A landscape with many peaks, sampled at points; each row gives a point and its height.
From any point a climber steps to the highest of the 2 points nearest to it. It stops when none of these is higher. Distance is the straight distance between rows; heights are no part of it.
q_617 h=34.6: [ 75 174 165  94 195  85 134 108  86 168 158  83 120 121 127 135 195 112
 140 139 160 138  99  89]
q_778 h=14.4: [180 118 115 155  94 157 143 102 116 137 141 154 106  89 139  50 104 153
 145 143 159 137 145 134]
q_21 h=70.0: [125 184 143 122 131 118 127 132  87  99 142 125  85  88 104 176 186 146
 159  89 140 128 135  58]
q_532 h=34.0: [102 122 168 131 157 104 132  96 115 208 157 122 101 143 150 111 215 149
 172 129 163 137 161  64]
q_572 h=9.9: [135 139 134 100 137 113 124 133 181 187 114  59 124 130 108 115 135  62
 115 116 132 143 126 136]
q_586 h=52.8: [156 129 103 158  91 117 111 164 146 104 129 162 146  72 139 127  85 173
 117 161  94 109 125 167]
q_622 h=31.5: [100 116 130  82 176 137 152 106 171 157 123  85 126 135 126 177  94 121
 125 157  87  76 131 196]
q_487 h=3.4: [163 141  64  96 101  88  75 133 165  71 110 135 151 107 135 174 122  81
 166 102 105 146 145 126]
q_820 h=5.6: [166 126  64  79 100 115  65 144 150  73 106  89 117 110 105 181 140  45
 141  93 154 156 134 163]
q_703 h=14.8: [108 128 118  97 148 107 115 123  65 116 187 122 146 157 104 173 152  75
 150 168 172 187 121 136]
q_227 h=14.0: [110 161 136 106 117 108 119 160 134 141 136  54  99 122 106 172 177  47
 104  79 170 139 112 112]
q_205 h=19.4: [152 182 165 126 119 110 148 122 101 129 123 141 156 139 124  77 133 156
 153 161 136 128 129 123]
q_603 h=19.3: [ 81 187 179  96 145 117 110 150 132 141 150  28 128 116  81 162 179  86
 110  89 157 136  96 142]
q_64 h=48.2: [153 131 112 135 121 130  97 159 152 131 122 120 147  97 119 115  95 139
 130 148  73 105 153 208]
q_5 h=5.5: [135 114 138 109 166 113 174 102  73 154 114 174  98 151 145  95 119 119
 153 140 185 105 164 100]
q_240 h=12.3: [146 101 117 141 141 151  94 148  71 101  78 134 140 162  98 143 148 137
 121 149 113  95 134 169]
q_662 h=48.1: [135 127 129 131 101 178 117  98  96  89 134  75  93 141  62 126 177 135
 116 108 136 159  87 121]
q_32 h=22.1: [135 162 159 125 106 112 175 121 153 163 176 194  97  67 117 131  88 157
 181 123 162 117 168  93]
q_891 h=9.2: [181 102  95 137 101 202 125 112 147 108 116 111 154 118  90  79  88 148
 112 130  92 119  83 162]
q_732 h=17.8: [ 98 142 140 133 151 104 134  94  84 143 174 125 134 174 137 147 189 109
 167 175 146 168 141 104]
q_444 h=24.7: [131 189 186 141 112 116 157 114 143 145 183 181 155  81 128 141 140 175
 213 127 128 105 157  77]
q_293 h=33.5: [137 148 141 178 108 137 161  94 119 156 148 122 157 166 152  92 152 169
 122 147  90  90  70 139]
q_422 h=21.9: [149  94 144 135 146 131 163 146  92 155 106 164 129 120 145  74 103 135
  94 103 156  89 123  80]
q_930 h=47.0: [170 130  91 140 118 117 128 145 120 115 107 143 103 111 130 211 151  93
 145 101 108 106 132  66]
q_222 h=11.4: [145 130 106  85 132 116 120 137  78  93 120 126 123 140  85 155 129  72
 123 136 161 168 123 114]
q_880 h=26.6: [119 119 133 155  96 172 129 133 171 118 119 102 137 134 114 146 117 171
  82  92  71 105  90 157]
q_42 h=8.1: [159 149 145  99 127 114 120 136  64 121 120 162 171 174  88 137 169 112
 163 140 146 118 148  84]
q_405 h=17.0: [165 125 121 122 115 137 137 148 105 103 124 174  92  73 121  69  84 144
 147 130 180 144 188 127]
q_959 h=28.4: [151 164 140 148 111 103 138 144 107 126 130 162 163 121 134 147 149 170
 133 130  76  79  88  86]
q_671 h=44.5: [148  58  74 141 136 217  93 135 170  65  99  94 142 107 126 115  56 152
 132  80 118 131 103 159]
q_907 h=21.0: [ 67 104 144 132 142 170 155 104 163 142 120  87 104 148 127 143 121 150
  83 107  87 109 121 164]
q_855 h=9.3: [142 141 169 128 147 127 105 142  71 145 126 104 176 173  94 122 190 108
 142 155 125 100 128 115]
q_420 h=44.7: [113 136 165 164  80 122 148 112 138 128 169 167 121 110 146  81 138 177
 101 126 139 142 113  97]
q_71 h=26.5: [ 80 138 164 160 145 100 109 178 167 161 114  85  98 134 145 152 155 103
  92  98 117 126 165 150]
q_814 h=20.8: [ 87  98 103  97 152 102 114  93 168 178 136 106 141 179 151 121 146  93
 146 183 124 182 130 137]
q_956 h=19.8: [142 149 180 107 138  99 164 112 146 185 156 149 113 104 133  91 133 148
 181 137 179 135 183  95]
q_264 h=43.9: [149  95  68 124 144 120 118 140 173 144 127 133 131  78 170 108  66  86
 131 109 116 135 134 128]
q_979 h=30.3: [107 106 129 118 153 160 130 140 176 130 110  90  96 100 118 112  64 138
  95 108 119 128 151 206]
q_196 h=57.1: [104 153 132 125 131  92 157 137 120 112 117 207 107 133 156 182 113 134
 157 106 143 107 171  78]
q_357 h=48.8: [148 142 121 129  96 141 121 145 146  95 108 121  99  94 101 117 123 119
 110  96 133 164 135 122]
q_854 h=19.6: [122 130 147 118 132 100 138 151  96 137 101 161 113 118 130 119 128 148
  94  58 147  88 124  52]
q_209 h=39.6: [140 117  97 125 126 121 136 115 161 156 140 126 132 135 143 104 109 102
 120 138  94 148 115 126]
q_935 h=27.1: [141 133 111 110 164 150 151  91 128 172 129  95 140 149 112 134 120 127
 149 193  87  92 109 192]
q_495 h=53.0: [179  65  76 151 124 162 103 148 154  56  76 141 133 111 137 147 100 159
 128 102 117 140 104 136]
q_368 h=27.6: [ 74 152 190 100 179 115 123 128 123 169 165  45 132 115 100 150 190  99
 140 136 154 166 105 131]
q_772 h=44.1: [127 129 115 144 146 122 111 159  94 145 145 103 105 131 121 220 188  72
 131 118 112 103 125 100]
q_295 h=32.0: [110  79 113 145 157 179 158 116 110 133  95 126 126 171 144  87 102 121
  90 114 134 126  83 110]
q_815 h=7.1: [118  95 124  85 141 128  81 130 166 173 147  53 129 157  85 126 144  74
 117 144 148 170 159 172]
q_25 h=25.2: [ 81  88  94  62 176 145 144  74 175 144 133  77 103 123 147 155  86 135
 142 155 103 119 153 217]
q_523 h=34.9: [121  60 102 139 139 194 131 132 203 128 123  99 136  99 149  99  50 135
 100  96 114 115 123 176]
q_826 h=21.4: [105 157 190 121 134  66 143 160 167 187 134 136 116 108 152 120 133 119
 137 115 153 142 176  87]
q_710 h=40.5: [ 86 163 140 178 106 110 140 119 136 123 164 132  96 109 150 119 163 177
 115  95 110 153 116  77]
q_33 h=16.8: [109 154 137  98 141  98 121 152  98 123 105 113  92 122 117 143 155  87
  94  60 164 126 122  70]
q_453 h=57.0: [173  89 112 150  78 140  93 154 154  67 138 169 162  44 142 103  63 170
 108 157 130 104  98 151]
q_859 h=59.5: [157  58  92 169  88 185 124 137 153  69 128 167 139 116 152 113 109 157
 102  95 123 147  89  88]
q_818 h=14.1: [187 116 103 117 136 130 116 149  81  83  62 167 144 128 114 108  97 138
 131 151 133 106 135 147]
q_760 h=53.1: [155 167 128 118 102  78 131 145 156  80 109 196 143 129 143 218 120 142
 179 110 119 110 137  82]
q_331 h=63.1: [113 127 115 139 144  92 167 122 133 151 138 176  90 109 181 132  94 119
 140 135 126 142 162  96]
q_751 h=10.8: [120 103 153 140 161 142 106 152  84 168 106 102 125 162  92 142 169 120
 106 142 123  78 145 157]
q_975 h=30.5: [ 87 116 125 118 130 170 111 128 131  76 125  92  93 142  86 179 124 122
  99 123 126 154 154 198]
q_636 h=3.5: [128 142 135 141 149 127 190  94  59 113 118 192  97 125 164 105 106 158
 139 123 173 109 129  98]
q_611 h=29.8: [ 74 133 167 153 163  99 117 147 145 168 121 105 137 163 148 133 162 155
 115 146 100 116 133 146]
q_989 h=53.7: [188  73  82 141  64 171 123 102 136  72 140 200 144 109 144  96  90 173
 158 112 158 137 125  98]
q_228 h=42.6: [125  93  89 126 126 151  79 155 180 104 112 117 163 113 134 143  69 136
 108 105  67  88 148 200]
q_255 h=29.2: [ 79 137 106 128 131  97 130 133 169 101 110 125 130 170 167 164 109  90
  97 121 102 177 130 137]
q_709 h=16.0: [ 74 113 161 144 130 160 136  91 152 165 131  90 117 166 132  78 164 180
  78 101 116 122  88 136]
q_694 h=21.8: [ 86 102 118 115 169 133 148  79  90 168 138  99 122 184 140 143 158 123
 131 198 160 136 101 182]
q_849 h=50.4: [160 117  80 130  91 102 128 144 153  86 126 200 153 113 157 188  93 134
 150 112 102 114 128  91]
q_41 h=24.4: [ 66 102 100 108 149 131 121  96 169 147 139  99 131 195 146 155 118 100
 106 138  94 167 132 167]
q_570 h=49.2: [121 149 170 161  56 102 111 157 170 101 163 169 161  94 136 103 116 170
  97 143 122 156 138 121]
q_494 h=23.6: [117 168 155 150 102  79 126 178 164 135 122 123 110 111 153 150 143 109
 112  82 126 118 143  97]
q_302 h=39.5: [113 120  95 136 131 155 105 156 163  88 100  91  85 101 116 143 105 110
 105  94 126 153 152 188]
q_137 h=23.8: [169  74 135 141 103 142 136 131 101 137 120 207 170 145 153  77 101 139
 125 119 163  84 150  95]
q_16 h=79.4: [135 151 134 153 144 124 139 133  74 114 136 151 105 124 123 159 167 140
 165 146 126 115 149 108]
q_737 h=16.6: [167 165 125 106 126 136 123 125  87 103  96 129 144 130  97  86 105 131
 128 168 129 131 114 164]
q_946 h=36.3: [153 103 100 168  96 157 141  98 154 151 151 146 157 140 162  72 112 142
 118 157  88 123 100 145]
q_966 h=26.8: [149 168 141 144 116  96 156 128 136 156 161 177 161 122 145 147 116 146
 177 162  92  93 142  97]
q_758 h=25.4: [143  86 119 158  99 137 118 153 111  90 104 199 187 158 163 103 103 155
  98 124 124 103 111 109]
q_63 h=34.1: [ 99 151 105 124 133  88  98 148 114  74 124 147 127 156 139 191 140  96
 139 144 122 180 156 131]
q_434 h=64.3: [160  80 121 144 103 162 113 173 141  76 109 149 158  78 129  73  52 146
  90 122 154 130 104 136]
q_692 h=58.4: [127 166 138 140 110 138 120 138 132  91 126  82  87  98  89 166 179 124
 138 106 122 170 112 108]
q_595 h=37.0: [128 113 117 136 129 178 152  74  91 134 113 105 126 177 120  76 147 123
 108 139 138 128  85 143]
q_344 h=32.2: [119 116 156 153 139  99 129 132 126 192 140 141 126 158 165 102 174 142
 139 146 128 122 167 100]
q_798 h=40.1: [107 155 142 101 172  84 118 148  58 149 167  98 129 133 121 194 185  77
 130 123 153 121 107  80]
q_623 h=24.2: [135 149 143 121 162 139 145  72  74 165 123  95 136 161 133 103 152 130
 152 198 148 102 106 192]
q_884 h=19.5: [153 122 138 106  96 126 140 138 136 128 140 214 120  71 102 104  56 157
 154 106 194 113 179 112]
q_188 h=37.1: [111  95 105 117 158 154 125 127 149 126  97 120 153 158 130 152  76 131
 101 131  75  81 123 191]
q_22 h=12.1: [168 136 139 150  92 163 155 120 122 127 135 134 136  85 104  57 101 158
 112 138 123 120  81 136]
q_516 h=8.4: [166 106  84  86 134 135  78 158 115  96  85 112 128 120 100 136 103  59
 111 107 140 140 142 139]
q_28 h=20.6: [ 55 116 135  73 154 142 133  93 149 110 154  83 102 145 114 170 102 120
 112 158 136 159 155 218]
q_346 h=44.0: [110 180 185 139 105  89 119 170 166 126 138 121 155 112 126  89 121 145
 121 148 111 171 146 142]
q_661 h=71.3: [132 145 110 144 154 120 162 120  92 113 123 149  95 120 154 126 116 138
 137 164 120 138 134 132]
q_213 h=27.8: [127  93 119 144 120 147 136 139 121 106  99 158 159 162 156 117 111 121
  81  95 108 117  71  74]
q_750 h=7.0: [165 134 137  99 136 115 126 129  66 133 109 189 131 157 102 126 124 117
 166 136 170  96 193 107]
q_466 h=22.0: [154 173 169 137 149 106 159  82  86 181 116 123 134 136 152  62 152 151
 163 194 165 106 118 152]
q_850 h=19.7: [ 90 119 139 126 152 106 138  87 121 185 126 103 145 194 169 122 194 135
 162 204 143 150 112 131]
q_481 h=12.8: [103 126 160 120 123 141 124 105 168 181 134  74 123 158  90  93 159 125
  95 117 117 153 110 126]
q_566 h=41.8: [156 135 117 148  95 175 131  91  83  85 116 127 122 158 104  96 154 158
 117 119 126 138  71 117]
q_351 h=30.8: [125 152 141 151 123 145 130 125 107 127 126 109 154 151 108 129 148 161
 100 114  71  79  69 126]
q_59 h=36.7: [ 76 144 150 164 166 103 131 115 117 164 167 121  72 117 163 128 197 161
 139 103 132 134 143  73]
q_189 h=38.4: [116 160 124 125  97  87  95 148 147  95 131 137 149 138 130 126 119 114
 146 139 109 197 172 131]
q_100 h=47.8: [179  96  70 130  85 119 112 138 171 110 146 183 141  78 155 128  78 114
 142 112 116 127 137  91]
q_69 h=11.7: [123 173 135  94 123 135 120 111 156 135 156  40 124 109  68 173 146  69
 133 122 126 150  99 164]

Where does a climber stop that starts at each point below?
q_494 -> q_570
q_880 -> q_16
q_814 -> q_570
q_820 -> q_623
q_5 -> q_623
q_444 -> q_16
q_617 -> q_16

For each start below, name every point that the climber comes to, in order.
q_826 -> q_494 > q_71 > q_611 > q_344 > q_532 > q_59 > q_710 > q_420 > q_570
q_572 -> q_481 > q_709 > q_907 > q_880 > q_351 > q_293 > q_946 > q_209 > q_264 > q_100 > q_849 > q_760 > q_196 > q_331 > q_661 > q_16
q_69 -> q_603 > q_368 > q_617 > q_798 > q_772 > q_930 > q_849 > q_760 > q_196 > q_331 > q_661 > q_16
